Each row is a point on a tangle of strands that fork, close into loops and nearly touch. The rows are in no order.
(in the rows, 100 means zero)
Points whose rows are less than 95.5 apart are linked; no others are. Some points are linked to none.
K914: |  90 | 133 |  95 |  70 |  94 | 125 | 117 | 139 | 122 | 114 |  48 |  90 | 148 | 102 |  80 | 103 |  92 | 114 | 101 |  87 |
K317: |  80 | 101 | 104 | 133 |  88 | 154 | 135 | 116 | 104 |  67 | 105 |  62 |  81 |  65 |  80 |  83 |  91 |  70 |  91 |  66 |
K874: | 129 | 104 |  64 |  91 | 122 |  93 |  59 |  37 | 112 | 163 |  79 |  94 | 143 | 118 | 116 |  95 | 150 |  85 |  98 | 107 |
K428: | 144 | 134 |  82 |  96 |  92 |  49 | 114 |  63 |  78 |  55 | 130 |  49 |  73 | 103 |  78 |  42 | 104 | 110 |  88 |  90 |
K442: | 112 | 110 |  96 |  54 |  65 |  83 |  77 |  54 |  97 |  81 | 105 |  70 |  86 | 108 |  76 | 119 |  78 | 132 |  88 | 123 |
K366: | 129 | 119 |  72 |  62 |  92 |  89 |  95 |  85 |  91 | 113 | 107 |  78 | 104 | 128 |  69 |  60 | 117 | 163 |  48 | 129 |
K508: | 136 | 157 |  71 |  73 | 100 |  32 | 137 |  88 |  77 |  59 |  96 |  77 | 117 | 117 |  89 |  33 | 140 | 147 | 125 | 136 |
K353: |  70 | 122 | 106 | 131 |  65 | 132 | 100 |  93 | 140 | 122 | 103 | 122 | 120 |  68 | 154 | 120 |  93 |  52 | 127 |  87 |
K992: | 124 |  98 | 114 | 107 |  41 |  84 |  88 | 129 |  74 | 146 | 105 | 114 | 116 | 108 | 107 |  74 |  95 |  84 |  85 |  78 |
K824: | 113 | 136 |  75 |  86 |  99 |  84 |  96 | 134 | 102 |  82 |  89 |  61 | 112 | 104 |  59 |  73 | 124 | 154 |  58 | 138 |
K832: |  58 |  89 | 100 | 130 | 140 |  90 | 131 |  84 |  98 | 101 | 119 | 128 |  76 |  61 | 123 | 140 |  56 |  95 |  68 |  99 |
K604: | 106 | 144 |  64 | 108 |  77 | 110 |  91 |  92 | 113 | 105 | 106 | 112 |  85 |  54 |  80 | 100 | 114 |  82 |  76 |  83 |
K54: | 128 | 109 | 108 |  63 |  30 | 111 | 130 |  50 |  89 | 123 | 122 |  93 |  86 | 140 |  93 |  55 | 129 |  69 | 139 | 104 |
K864: | 155 | 118 |  92 |  42 | 107 |  77 | 100 |  67 | 110 | 109 | 131 | 100 | 106 | 118 |  51 |  67 | 126 | 111 | 122 |  76 |
K940: | 109 | 105 | 102 | 163 | 111 | 125 |  71 | 113 | 130 | 126 |  77 | 141 | 155 |  93 | 129 | 126 |  80 | 119 |  88 |  57 |
K702: | 138 | 137 |  83 |  98 | 104 | 101 |  95 | 123 | 143 |  96 | 136 |  39 | 118 | 110 |  49 |  71 | 105 | 143 | 118 | 110 |
K701: |  55 |  36 | 142 | 118 |  87 | 128 | 109 | 120 | 102 | 115 | 132 |  91 |  85 | 109 | 107 | 120 |  65 | 114 |  80 | 117 |
K284: |  85 |  71 |  96 | 113 |  76 |  85 |  63 | 121 |  90 | 114 | 110 |  73 |  89 |  67 | 112 | 106 | 110 |  77 |  86 |  79 |
K202: |  74 |  70 | 140 | 148 | 163 | 114 |  91 |  89 |  90 |  61 |  78 | 172 |  90 | 119 | 165 | 138 |  78 |  94 |  92 | 119 |
K6: | 137 | 108 | 118 |  80 |  49 |  95 |  80 |  75 |  99 |  80 | 131 |  51 |  81 | 131 |  51 |  77 |  94 | 121 |  97 | 121 |
K838: |  55 |  45 | 117 | 135 | 120 | 143 | 128 | 123 |  71 | 100 | 102 |  75 |  42 | 114 |  82 | 125 |  68 | 125 |  91 | 130 |
K267: |  61 |  88 | 122 | 155 | 167 | 125 | 107 | 126 | 135 | 118 |  91 | 142 |  89 | 115 | 124 | 107 |  79 |  59 |  99 |  68 |
K17: |  78 |  81 |  73 | 124 | 161 | 128 | 100 | 161 |  80 |  83 |  99 |  95 |  29 |  95 |  81 | 116 | 104 |  95 | 118 | 119 |
K496: |  57 |  90 | 127 |  63 |  99 |  86 | 101 | 135 | 113 |  79 |  62 | 104 |  93 | 101 |  80 | 140 |  92 |  79 | 133 | 105 |
K31: | 136 | 103 |  40 |  94 |  77 | 105 | 133 |  53 |  73 | 150 |  94 |  81 |  92 | 157 | 112 |  60 | 133 |  82 | 116 | 124 |
K743: |  74 |  55 | 132 | 108 | 121 | 143 | 107 | 124 |  64 |  93 |  58 | 151 |  88 |  79 | 100 | 162 | 105 |  73 | 134 | 130 |
K660: | 136 | 111 | 105 |  91 |  72 |  84 | 122 | 116 |  82 | 157 | 102 |  74 | 133 | 122 |  87 |  47 | 115 |  80 |  91 |  91 |
K503: |  82 | 115 |  67 | 107 |  83 |  94 | 114 | 133 | 108 |  64 | 130 |  54 |  87 |  88 | 102 |  30 | 142 | 155 |  90 |  92 |
K785: | 147 | 101 |  48 | 130 | 113 |  49 | 161 |  69 |  70 |  98 | 100 |  60 |  98 | 148 |  54 |  49 | 178 |  93 | 156 | 121 |
K924: | 119 |  96 | 109 |  88 | 122 | 149 |  72 | 102 | 139 | 115 | 142 | 141 | 141 |  80 | 130 |  98 |  86 |  90 |  96 | 100 |
K487: |  62 | 127 |  70 |  79 | 108 |  90 |  95 | 107 | 112 |  26 |  93 |  92 |  40 |  85 |  94 | 105 |  91 | 108 | 106 |  78 |
K222: |  82 | 109 |  98 |  67 | 145 | 106 | 121 |  89 |  94 |  45 |  99 | 129 |  77 |  73 | 109 | 100 |  61 |  83 |  63 |  83 |
K692: |  98 | 104 | 130 | 110 | 117 |  63 |  67 |  86 | 129 | 144 | 125 | 115 | 122 | 113 | 114 |  88 | 101 |  72 |  49 | 107 |
K654: |  82 |  96 | 129 |  72 | 105 |  47 | 102 | 144 | 101 |  57 | 108 |  59 |  92 | 105 |  50 |  95 | 118 | 126 |  84 | 146 |
K837: |  58 |  88 |  78 | 120 | 121 | 104 |  97 | 140 | 112 |  56 | 106 |  34 |  64 |  69 |  85 |  96 | 134 |  99 | 112 |  88 |
K722: |  97 | 127 | 118 | 144 |  60 |  95 |  68 |  77 | 129 | 128 |  97 | 138 | 137 |  98 | 162 | 105 | 125 |  60 | 107 |  87 |
K731: |  51 |  67 | 118 | 138 | 108 | 110 |  95 |  77 | 108 | 105 |  66 | 115 | 127 |  62 | 143 | 151 | 106 |  96 | 106 |  73 |
K50: |  64 |  88 |  99 | 129 |  95 | 126 | 120 | 117 | 113 | 107 |  85 |  86 |  77 |  91 |  62 | 129 |  72 | 124 |  95 |  68 |
K884: | 140 | 131 |  87 |  85 | 103 | 105 |  86 | 119 | 144 | 147 | 142 |  63 | 119 | 118 |  73 |  76 |  94 |  87 | 110 | 108 |
K337: | 124 | 125 |  87 |  89 |  66 |  68 | 119 |  79 |  83 | 124 |  92 |  40 | 115 |  87 |  60 |  92 | 144 |  87 | 114 | 117 |
K145: |  98 |  93 |  75 |  95 |  90 |  92 |  80 | 104 | 106 | 122 |  94 |  49 | 117 |  60 |  92 |  86 | 149 |  82 | 102 |  63 |
K29: |  76 |  77 |  86 | 132 | 177 | 149 | 102 | 109 |  78 | 115 |  86 | 111 |  27 | 110 | 117 | 122 |  91 |  86 | 142 | 115 |
K68: | 141 | 126 |  56 |  75 |  72 | 102 | 120 |  76 |  81 | 144 |  90 |  72 | 113 | 149 |  88 |  58 | 121 | 127 |  87 | 138 |
K825: |  97 | 121 |  81 |  78 |  95 |  95 |  92 |  82 |  91 | 133 |  66 |  92 | 148 | 104 | 155 |  83 |  93 | 115 |  47 | 130 |
K193: |  89 |  78 | 111 | 125 |  86 | 117 |  96 | 114 |  58 |  60 |  88 | 135 |  82 |  64 | 146 | 113 |  67 |  63 |  73 |  91 |
K143: | 106 | 130 |  79 |  42 | 116 |  37 | 112 | 108 | 108 |  54 | 109 |  61 | 119 |  92 |  91 |  65 | 139 | 150 | 132 | 122 |
K41: |  49 |  58 | 107 | 105 | 135 | 130 | 128 | 123 |  81 | 100 |  46 | 134 |  88 |  92 | 108 | 113 | 112 |  99 | 119 |  51 |
K151: | 117 | 145 |  64 |  72 |  59 |  82 | 111 |  79 | 105 |  76 | 130 |  85 |  69 | 116 |  77 |  43 | 157 | 139 | 117 | 116 |
K163: |  80 | 100 |  87 |  95 | 145 | 120 | 122 | 129 |  85 |  51 |  97 | 146 |  33 |  96 |  83 | 100 |  69 | 106 |  87 |  82 |
K713: | 119 | 124 |  99 |  23 |  89 |  58 | 106 |  70 | 103 | 115 |  96 | 116 | 105 | 122 |  86 |  76 | 129 |  85 | 129 |  92 |
K981: |  97 | 110 |  64 |  91 |  79 |  80 | 114 |  66 | 109 | 158 | 145 |  65 |  87 |  96 | 110 |  53 | 150 |  96 |  94 |  83 |
K516: | 114 | 118 | 101 |  75 | 129 | 128 | 112 | 136 | 142 |  81 | 115 |  62 | 127 |  96 |  44 | 100 |  84 | 132 | 110 | 105 |
K551: |  87 | 128 |  93 |  96 | 121 |  71 | 116 | 119 | 102 |  13 |  77 |  79 |  75 |  92 |  56 |  90 |  88 | 129 |  96 |  78 |
K104: | 114 | 139 |  63 |  62 |  70 |  60 | 117 |  43 | 112 | 100 | 132 |  82 |  50 | 147 |  79 |  65 | 151 | 102 | 132 | 133 |
K605: |  52 |  79 | 139 | 124 | 110 |  83 | 118 | 137 |  91 | 127 |  73 | 128 | 115 | 105 | 106 | 135 |  66 | 101 |  54 | 132 |
K672: | 114 | 107 |  75 | 118 |  51 |  65 |  62 |  39 |  98 | 161 | 116 | 142 |  93 | 118 | 142 | 107 | 131 | 106 | 117 |  84 |
K327: |  94 | 100 | 104 |  91 | 111 | 105 |  86 |  72 | 124 | 139 |  88 |  97 | 149 |  63 | 107 |  96 | 138 |  67 |  86 |  75 |
K645: | 120 |  84 | 112 |  86 |  67 | 119 |  95 | 102 |  70 |  73 | 117 | 108 |  97 |  67 | 125 |  81 |  72 |  64 |  86 |  70 |
K173: |  84 |  46 | 148 | 143 | 123 | 120 | 110 | 106 | 114 | 110 | 100 | 134 | 136 | 115 | 163 | 140 |  58 | 112 | 131 |  67 |
K96: | 131 | 112 |  77 | 103 |  91 | 131 |  95 | 163 |  98 |  42 | 109 |  61 | 100 |  68 |  72 |  88 | 101 | 114 | 138 |  82 |
K488: |  58 | 103 | 122 | 137 | 127 | 142 | 113 | 124 | 150 | 123 | 100 | 120 | 122 |  90 | 122 | 128 |  80 |  51 | 125 |  93 |
K619: | 131 | 107 | 119 |  45 | 109 | 101 | 100 |  97 | 119 |  92 | 144 | 106 | 106 | 102 |  62 |  69 | 101 |  96 |  85 |  97 |
K792: |  45 |  84 | 107 | 103 | 167 | 124 | 163 | 115 |  96 |  87 |  61 |  66 |  54 | 109 |  73 | 124 | 103 |  94 | 169 |  97 |
K293: |  80 |  85 | 146 | 145 | 148 | 106 | 114 |  88 |  98 |  51 |  88 | 165 | 137 |  80 | 187 | 155 | 118 | 103 |  96 | 119 |
K776: |  70 |  79 |  83 | 164 | 145 | 120 |  72 |  96 | 116 | 101 | 100 | 142 |  71 |  92 | 133 | 172 |  67 | 128 | 109 |  94 |
K389: |  69 |  81 | 139 |  50 |  57 | 111 | 126 |  94 | 102 | 111 |  92 |  97 | 127 |  96 |  97 |  74 | 137 |  97 |  92 |  92 |
K871: |  83 | 117 | 116 | 118 |  78 | 126 | 138 | 123 |  94 |  97 |  98 | 121 | 102 |  90 | 109 | 110 |  36 |  86 |  70 | 113 |
K312: |  93 |  88 |  79 |  95 |  92 |  95 |  63 | 138 | 112 |  98 | 137 |  82 |  61 | 108 |  88 | 105 |  75 | 150 |  80 |  97 |
K292: | 128 | 106 |  99 |  88 |  66 |  99 | 136 |  43 |  84 | 158 |  95 |  64 | 124 | 115 |  65 |  87 | 143 |  50 | 116 | 130 |
K492: | 121 | 105 | 108 |  68 | 126 | 150 |  83 | 113 | 138 |  98 | 133 | 109 | 121 |  90 |  60 |  98 |  79 | 108 |  84 | 105 |
K509: | 120 | 135 |  79 | 104 | 100 |  77 |  94 |  33 |  91 | 132 |  93 | 110 | 117 | 116 | 140 |  79 |  80 |  96 |  42 | 115 |
K989: |  73 |  94 | 107 | 101 | 102 |  86 |  68 | 143 | 108 |  88 |  61 | 103 |  92 | 105 | 122 | 141 |  66 |  59 | 126 |  91 |
K7: |  61 | 107 |  72 | 114 | 107 | 112 | 114 | 114 |  98 |  49 |  84 |  80 |  26 |  83 |  84 | 139 |  74 | 100 | 141 |  80 |
K448: | 148 | 142 |  55 | 114 |  62 |  67 | 127 | 110 |  74 | 106 | 108 |  40 | 108 |  93 |  78 |  55 | 155 |  99 | 144 | 127 |
K681: | 128 | 118 |  60 |  47 |  87 | 104 | 101 |  25 | 105 | 119 | 110 | 116 |  76 | 154 |  79 |  65 | 158 |  99 | 117 | 123 |
K991: | 129 | 148 | 116 |  91 |  83 |  39 | 125 |  78 | 104 |  33 | 121 |  54 |  93 | 113 |  74 |  49 |  98 | 109 | 139 |  99 |
K257: | 107 | 112 | 110 |  65 |  78 |  50 |  92 | 113 |  89 |  84 | 100 |  74 |  94 |  97 |  49 | 128 |  85 | 124 |  88 | 125 |
K854: | 130 | 117 | 119 | 150 |  55 |  57 |  70 |  40 | 105 | 134 | 101 | 152 | 131 | 130 | 168 | 109 | 126 |  94 | 119 |  83 |
K51: | 166 |  93 |  67 |  98 | 105 |  83 |  76 |  29 |  52 | 123 |  83 |  94 | 118 | 121 | 137 |  67 | 108 |  62 |  79 |  96 |
K69: | 137 | 130 | 115 | 101 |  80 |  79 | 141 |  84 | 104 | 104 | 130 |  70 | 112 | 114 |  31 |  38 | 151 | 110 | 102 |  96 |
K411: |  94 |  73 | 115 | 108 | 118 | 165 | 135 | 153 |  73 |  53 |  86 |  86 |  68 | 111 |  78 |  95 |  70 | 101 | 124 |  98 |
K247: |  84 | 114 | 100 | 122 | 127 |  92 | 131 | 153 |  90 |  42 |  89 |  96 |  45 | 119 |  59 |  95 |  57 | 125 |  85 |  92 |
K626: | 109 | 134 | 126 |  81 |  54 |  96 | 128 | 106 | 123 |  43 | 137 |  77 |  85 | 116 |  59 |  59 | 100 | 127 | 141 |  86 |
K988: |  75 | 100 | 104 |  79 |  94 | 130 |  93 | 111 | 109 | 114 |  45 | 100 | 154 | 110 | 137 |  97 |  81 | 114 |  73 | 103 |
K322: | 106 |  49 | 119 | 151 | 157 | 158 |  86 | 118 |  88 | 101 | 101 | 114 |  79 |  98 |  84 | 146 |  56 | 104 |  92 | 107 |
K614: |  96 | 118 | 107 |  70 |  62 |  79 | 140 |  95 |  93 |  74 |  79 |  33 | 127 |  77 |  68 |  92 | 132 | 116 | 129 | 100 |
K210: |  84 | 108 | 106 |  80 | 120 |  59 | 105 | 133 | 101 | 121 | 109 | 121 | 108 |  82 |  95 | 126 |  70 |  97 |  60 | 135 |
K706: | 105 |  51 | 124 | 118 | 120 | 153 |  85 | 116 |  98 | 102 | 101 | 167 | 123 |  75 |  93 | 134 |  97 | 117 |  95 |  76 |
K560: | 111 | 110 | 106 | 118 |  95 |  75 |  43 | 110 | 113 | 115 |  66 |  90 | 133 |  87 | 123 | 141 |  74 |  59 | 110 |  94 |
K407: |  78 | 128 |  88 |  86 |  65 | 109 |  74 |  82 | 114 |  55 | 108 | 105 |  53 |  88 | 111 | 117 |  68 |  83 |  93 | 103 |
K138: |  43 |  55 | 139 |  90 |  69 | 133 | 100 | 103 | 121 | 109 | 106 |  86 |  97 | 100 |  95 | 106 | 120 | 103 |  87 | 106 |
K806: | 149 |  94 | 130 | 129 | 105 |  69 |  41 |  79 |  91 | 113 |  75 | 120 | 174 |  91 | 151 | 119 | 118 |  73 |  88 | 100 |
K779: |  88 | 104 | 117 |  91 | 132 | 127 | 105 |  86 | 114 |  77 |  82 | 146 | 123 |  68 | 107 | 118 |  80 |  74 |  79 |  82 |
K568: | 154 |  96 | 110 |  79 |  77 |  94 |  88 | 106 |  57 |  92 |  91 |  71 | 125 |  78 |  98 |  74 |  90 |  51 |  88 |  89 |
K431: |  85 | 102 | 118 | 113 | 100 | 155 | 139 | 151 | 113 |  38 |  87 |  72 |  91 | 106 |  73 |  59 | 101 |  91 | 128 |  62 |
K755: | 120 |  63 | 136 |  87 |  94 | 122 |  80 |  95 |  97 | 101 | 112 | 144 | 123 |  93 |  88 | 102 |  77 | 117 |  70 |  69 |
K35: |  73 | 117 | 101 | 107 | 124 |  86 | 118 | 161 | 114 |  50 |  82 |  53 | 111 | 108 |  53 |  87 | 116 | 158 |  90 | 153 |
K966: | 181 |  89 |  82 |  71 | 112 |  71 |  85 |  59 |  65 | 147 | 102 | 129 | 104 | 159 |  69 |  97 | 113 |  67 | 108 | 139 |
K369: |  81 |  94 | 136 | 127 | 108 |  86 |  82 | 120 | 105 | 130 |  80 | 123 | 139 |  96 | 112 |  95 | 101 |  78 |  26 | 116 |
K920: |  98 | 113 |  62 |  86 |  59 | 114 |  81 |  88 |  98 |  62 |  99 |  31 |  86 |  92 | 101 |  58 | 139 | 145 |  87 | 102 |
K579: |  80 |  99 | 129 |  74 |  57 |  99 | 130 | 142 | 101 |  62 | 121 |  91 |  79 | 111 |  78 |  77 |  97 | 120 | 111 | 106 |
K65: | 113 | 136 |  88 | 111 |  79 |  80 | 104 | 102 | 123 |  54 | 141 |  58 | 106 | 109 |  80 |  17 | 154 | 157 | 125 | 130 |
K733: | 104 |  65 |  99 | 106 | 116 | 104 |  68 | 112 | 107 | 107 | 142 | 100 |  93 | 103 | 123 | 117 |  38 | 131 |  77 |  85 |
K760: |  93 |  93 | 100 | 107 |  70 |  87 |  68 | 142 |  89 | 109 |  88 | 150 |  97 | 119 | 145 | 108 |  48 | 125 |  83 |  77 |
K479: |  87 | 127 |  86 |  91 |  63 | 109 | 112 | 143 | 103 |  89 |  99 | 103 |  85 |  80 |  78 |  93 | 106 | 101 |  94 |  92 |
K203: |  92 |  83 | 116 |  80 |  74 |  86 |  68 | 126 |  96 | 119 |  98 | 152 | 112 |  72 | 102 | 145 | 109 |  96 | 114 |  96 |
K938: | 112 | 106 |  56 |  85 |  74 |  79 |  81 |  79 |  93 | 150 | 125 | 112 |  91 |  97 | 132 |  74 | 122 | 114 |  92 |  78 |
K156: | 105 | 151 |  69 |  26 | 107 |  50 | 118 |  90 | 119 | 106 | 101 |  94 | 106 |  94 |  81 |  94 | 127 | 125 | 117 | 117 |
K419: |  46 |  73 | 121 | 117 | 101 | 116 | 107 | 107 | 101 | 107 |  53 | 107 | 116 |  71 | 103 | 106 | 128 |  81 |  76 |  53 |
K949: | 111 | 118 |  93 |  77 | 105 |  85 |  56 |  80 | 116 | 125 | 128 | 101 | 100 | 109 | 108 |  81 | 113 |  84 |  47 | 153 |
K44: |  87 | 101 | 108 |  42 |  67 |  68 |  93 | 112 |  98 | 114 | 108 | 110 | 107 |  71 | 105 | 121 | 119 |  75 | 128 | 121 |
K283: | 158 | 105 | 108 | 136 |  87 |  68 |  53 |  47 |  64 | 121 |  79 | 103 | 136 | 104 | 143 | 102 |  90 |  64 |  69 | 103 |
K168: | 131 |  88 | 100 |  93 | 122 |  76 |  56 |  48 | 106 | 139 |  81 | 103 | 168 |  78 | 130 | 120 | 126 |  94 |  97 |  85 |
K849: | 120 |  75 | 106 | 134 |  98 | 116 |  82 |  86 | 103 | 113 | 134 | 128 | 130 |  83 | 150 | 135 |  39 | 140 |  93 |  74 |
K233: |  58 |  61 |  96 | 111 | 103 | 114 |  98 | 132 |  63 |  65 |  85 |  96 |  51 |  80 | 136 | 109 |  88 |  77 | 104 |  94 |
K344: |  71 |  85 | 107 | 182 |  95 |  80 |  83 | 117 |  96 | 106 |  99 | 155 |  81 |  87 | 146 | 175 |  72 | 113 | 108 |  93 |
K47: | 109 | 134 |  92 | 130 |  98 |  77 |  80 |  41 | 121 | 113 | 112 | 133 | 125 |  95 | 159 | 122 |  65 | 119 |  63 |  98 |
K941: |  90 | 107 | 101 |  78 | 122 | 111 | 127 |  78 | 110 |  54 | 122 |  73 |  82 |  65 |  72 | 102 |  79 | 102 |  74 |  83 |
K278: | 133 | 104 | 110 |  62 |  89 |  52 | 139 | 124 |  76 | 120 | 107 |  76 | 130 | 123 |  84 |  33 | 114 | 121 | 103 |  68 |
K570: |  70 |  81 |  81 | 123 | 156 | 155 |  89 | 106 | 119 | 100 |  83 | 145 |  57 | 103 | 101 | 145 |  81 | 118 | 132 |  82 |
K165: |  97 | 103 | 107 |  66 | 110 | 114 | 106 | 117 | 132 | 137 |  84 | 127 | 145 | 110 |  88 | 106 |  73 | 139 | 100 |  63 |
K655: |  48 |  84 |  92 | 104 | 142 | 133 | 132 | 126 |  96 |  76 |  30 |  69 |  83 | 113 | 104 | 112 |  93 | 102 | 128 |  72 |
K457: | 149 | 123 |  62 |  53 | 102 | 109 |  71 |  38 |  98 | 124 | 118 | 118 | 100 | 130 | 106 |  75 | 120 |  99 |  76 | 150 |
K90: |  73 |  68 | 124 | 141 | 140 | 119 |  81 | 130 | 107 | 107 |  96 | 126 | 108 |  95 | 128 | 100 |  90 |  75 |  55 |  93 |
K558: | 136 | 128 |  60 |  91 |  78 |  98 | 105 | 143 |  87 |  80 | 107 |  53 | 117 |  60 |  89 |  57 | 138 | 104 | 125 |  93 |
K900: |  92 |  88 | 109 | 138 | 114 | 113 |  75 | 153 | 104 | 111 |  58 | 165 | 116 | 118 | 125 | 127 |  63 | 112 | 100 |  67 |
K955: |  89 | 117 | 110 |  65 |  45 |  97 |  89 |  58 | 103 | 114 | 113 | 108 |  93 |  81 | 117 | 104 | 127 |  54 | 107 | 132 |
K994: | 173 | 124 |  63 |  87 | 113 |  81 | 100 |  44 |  83 | 103 | 131 |  61 |  81 | 132 |  73 |  54 |  99 |  88 |  88 | 106 |
K879: |  59 |  74 | 139 | 141 |  81 |  86 |  99 |  74 | 113 | 123 | 100 | 130 | 151 |  75 | 167 | 138 | 130 | 112 |  94 |  94 |
K8: |  50 |  82 | 120 |  58 | 131 | 104 | 140 | 119 | 102 |  47 |  73 |  94 |  59 | 107 |  83 | 131 |  90 | 100 | 159 |  99 |
K263: |  79 |  82 |  77 | 122 | 120 | 129 |  67 | 139 | 106 |  84 | 117 | 113 |  40 | 100 |  90 | 127 |  76 | 113 |  83 | 122 |
K405: |  82 |  62 | 139 | 170 | 174 | 143 |  86 |  97 |  67 | 121 |  77 | 157 |  60 | 123 | 134 | 138 | 127 |  85 | 131 | 148 |
K340: | 104 |  79 | 126 | 130 | 112 | 140 |  73 | 105 | 117 |  87 | 121 | 168 | 139 |  70 | 147 | 118 | 120 |  86 |  91 |  99 |
K255: |  56 | 112 |  92 |  95 | 132 |  70 | 118 | 109 | 122 | 110 | 113 | 120 |  73 |  77 |  86 | 162 |  61 | 106 |  90 | 115 |
K562: | 112 | 126 |  99 |  49 |  78 | 109 | 121 |  85 |  98 |  89 |  60 |  73 | 142 |  87 |  78 |  94 | 102 | 109 | 102 |  90 |
K928: |  78 |  35 | 125 | 149 | 156 | 134 |  84 | 137 |  79 | 125 | 117 | 162 |  58 | 115 | 133 | 137 | 102 |  92 | 134 | 123 |
K977: | 148 | 139 |  62 |  90 |  84 | 101 | 103 |  53 |  88 | 116 | 128 |  90 |  89 |  78 |  85 |  76 | 108 |  78 |  80 |  97 |
K820: |  67 |  50 | 118 | 119 | 164 | 128 |  83 | 127 |  93 |  92 |  97 | 136 |  89 | 102 | 153 | 125 |  88 |  80 |  99 | 129 |
K332: |  80 | 113 |  83 |  89 |  71 |  80 | 133 | 115 |  96 | 114 | 121 |  59 |  95 |  95 | 117 |  38 | 128 | 115 |  77 |  93 |
K764: | 149 |  99 |  39 | 103 | 109 |  92 |  96 |  46 |  84 | 147 |  75 | 124 |  91 | 181 |  78 | 111 | 128 |  67 | 106 | 159 |
K768: | 120 | 113 | 101 | 159 | 106 |  96 |  89 |  65 | 126 |  98 | 129 | 142 | 145 |  80 | 177 | 145 |  77 | 148 |  95 |  77 |
K859: |  98 |  57 | 105 | 108 | 147 | 140 | 110 | 134 | 104 | 105 | 134 | 101 |  91 |  88 |  98 | 120 |  46 | 109 | 110 |  83 |
K659: |  61 | 113 | 101 |  81 | 100 |  70 | 123 | 114 | 123 |  83 | 104 |  59 |  80 |  99 |  75 | 135 |  64 | 124 | 107 | 119 |
K773: | 113 | 125 | 116 | 106 |  73 | 103 |  90 |  86 |  98 |  91 | 102 | 134 | 114 |  76 | 121 | 143 |  45 |  82 |  85 | 128 |
K711: |  82 |  70 | 131 | 102 | 123 | 117 | 102 | 121 | 118 | 116 |  77 | 134 | 132 | 125 | 123 | 116 |  49 | 112 | 106 |  58 |
K819: | 116 | 106 | 103 | 113 |  50 |  93 |  60 | 108 |  94 | 131 |  87 | 163 | 117 | 114 | 129 |  89 |  99 | 112 |  86 |  63 |
K919: |  72 |  50 | 121 | 127 | 123 | 150 |  96 | 128 |  55 |  91 |  39 | 103 |  67 | 112 |  89 | 137 |  93 |  86 | 123 | 111 |
K470: |  86 |  60 | 116 |  83 | 151 | 123 | 101 | 105 | 103 |  38 | 123 |  57 |  71 |  85 |  79 | 103 |  77 |  94 |  92 |  93 |
K464: |  94 | 105 | 117 |  56 |  37 | 102 | 128 |  77 | 110 | 122 | 104 |  67 | 117 | 119 |  82 |  59 | 155 |  97 | 136 |  94 |
K413: |  84 |  68 | 131 |  80 | 118 |  88 |  94 | 109 |  94 |  67 |  89 |  62 |  94 | 110 |  98 | 110 |  48 |  89 |  88 |  91 |
K409: |  67 |  83 | 122 | 118 | 130 | 127 | 159 | 112 |  79 |  95 |  96 | 131 |  75 |  84 | 103 | 130 |  49 |  85 |  90 | 108 |
K224: |  61 |  71 | 117 |  75 | 102 | 113 | 103 | 125 | 101 | 108 |  76 | 130 | 112 |  64 |  80 | 163 | 113 |  95 | 122 | 118 |
K201: | 135 | 116 |  25 | 101 |  94 |  87 | 150 |  46 |  80 | 128 |  94 |  62 |  90 | 131 |  83 |  56 | 171 | 102 | 134 | 100 |
K314: |  43 |  76 |  90 | 130 |  78 | 105 |  95 | 148 |  95 |  93 | 108 |  62 |  52 |  81 | 106 | 103 | 112 |  89 |  96 | 103 |
K402: | 157 | 127 |  68 | 122 |  97 |  70 | 153 |  82 |  84 | 108 | 138 |  85 |  97 | 132 |  40 |  30 | 181 | 119 | 135 | 120 |
K285: | 143 |  92 | 141 | 117 |  73 |  85 |  57 |  65 |  91 | 122 | 122 | 138 | 121 | 104 |  94 | 111 |  75 |  97 |  71 |  92 |
K693: | 113 | 103 | 121 |  80 |  41 |  93 | 118 |  14 |  91 | 141 | 109 |  99 | 102 | 112 | 101 |  93 | 126 |  50 | 118 | 118 |
K179: | 108 |  88 |  94 |  99 |  83 | 150 |  81 | 170 |  97 |  63 |  84 |  74 |  87 | 109 |  83 | 104 |  66 | 108 | 130 |  86 |
K635: | 111 | 118 | 104 |  82 | 110 |  77 |  73 |  85 | 113 |  90 |  78 |  74 | 114 |  94 |  92 | 117 |  58 |  77 |  91 |  84 |
K777: | 170 |  95 | 122 |  97 |  95 |  64 |  68 |  63 |  91 | 160 | 119 | 126 | 125 | 142 |  68 | 101 |  86 |  84 |  97 |  97 |
K520: |  80 |  87 |  91 | 144 |  75 |  75 |  62 | 104 |  96 | 124 | 113 | 121 |  94 |  69 | 144 | 135 |  89 |  98 |  81 |  98 |
K735: | 152 | 114 | 111 |  76 | 106 |  58 |  70 |  58 |  83 | 116 |  78 |  85 | 118 | 127 |  70 |  96 |  87 |  73 |  83 |  88 |

A piece is all that can be reached along the links. How many separate loops has the piece of each point below (a circle has one, a figure eight two, a Y none), and how many tips (points with one link)?
K681: loops 1, tips 6
K7: loops 0, tips 18
K479: loops 1, tips 0

A fork is a point with three links, a tip a point with one. Leave the first point through the second and follow the links. Name the first fork or tip that comes.
K69 / K402: K257
K267 / K488: K503
K503 / K332: K90
K284 / K520: K733

How many points has the smallest loop of links through each point below? Write none if it is on no loop.
K681: 19
K977: 8
K442: none
K44: none

Name the points in between on the shortest way along the links from the first point to the second, in order.
K17 / K173: K263 > K312 > K733 > K849 > K768 > K47 > K509 > K825 > K988 > K914 > K165 > K711
K284 / K955: K520 > K344 > K776 > K570 > K29 > K17 > K263 > K312 > K733 > K849 > K768 > K47 > K509 > K825 > K988 > K914 > K562 > K614 > K337 > K292 > K693
K419 / K7: K41 > K655 > K792 > K8 > K496 > K989 > K560 > K635 > K413 > K470 > K941 > K222 > K163 > K247 > K551 > K487
K503 / K820: K65 > K151 > K104 > K681 > K457 > K949 > K692 > K369 > K90
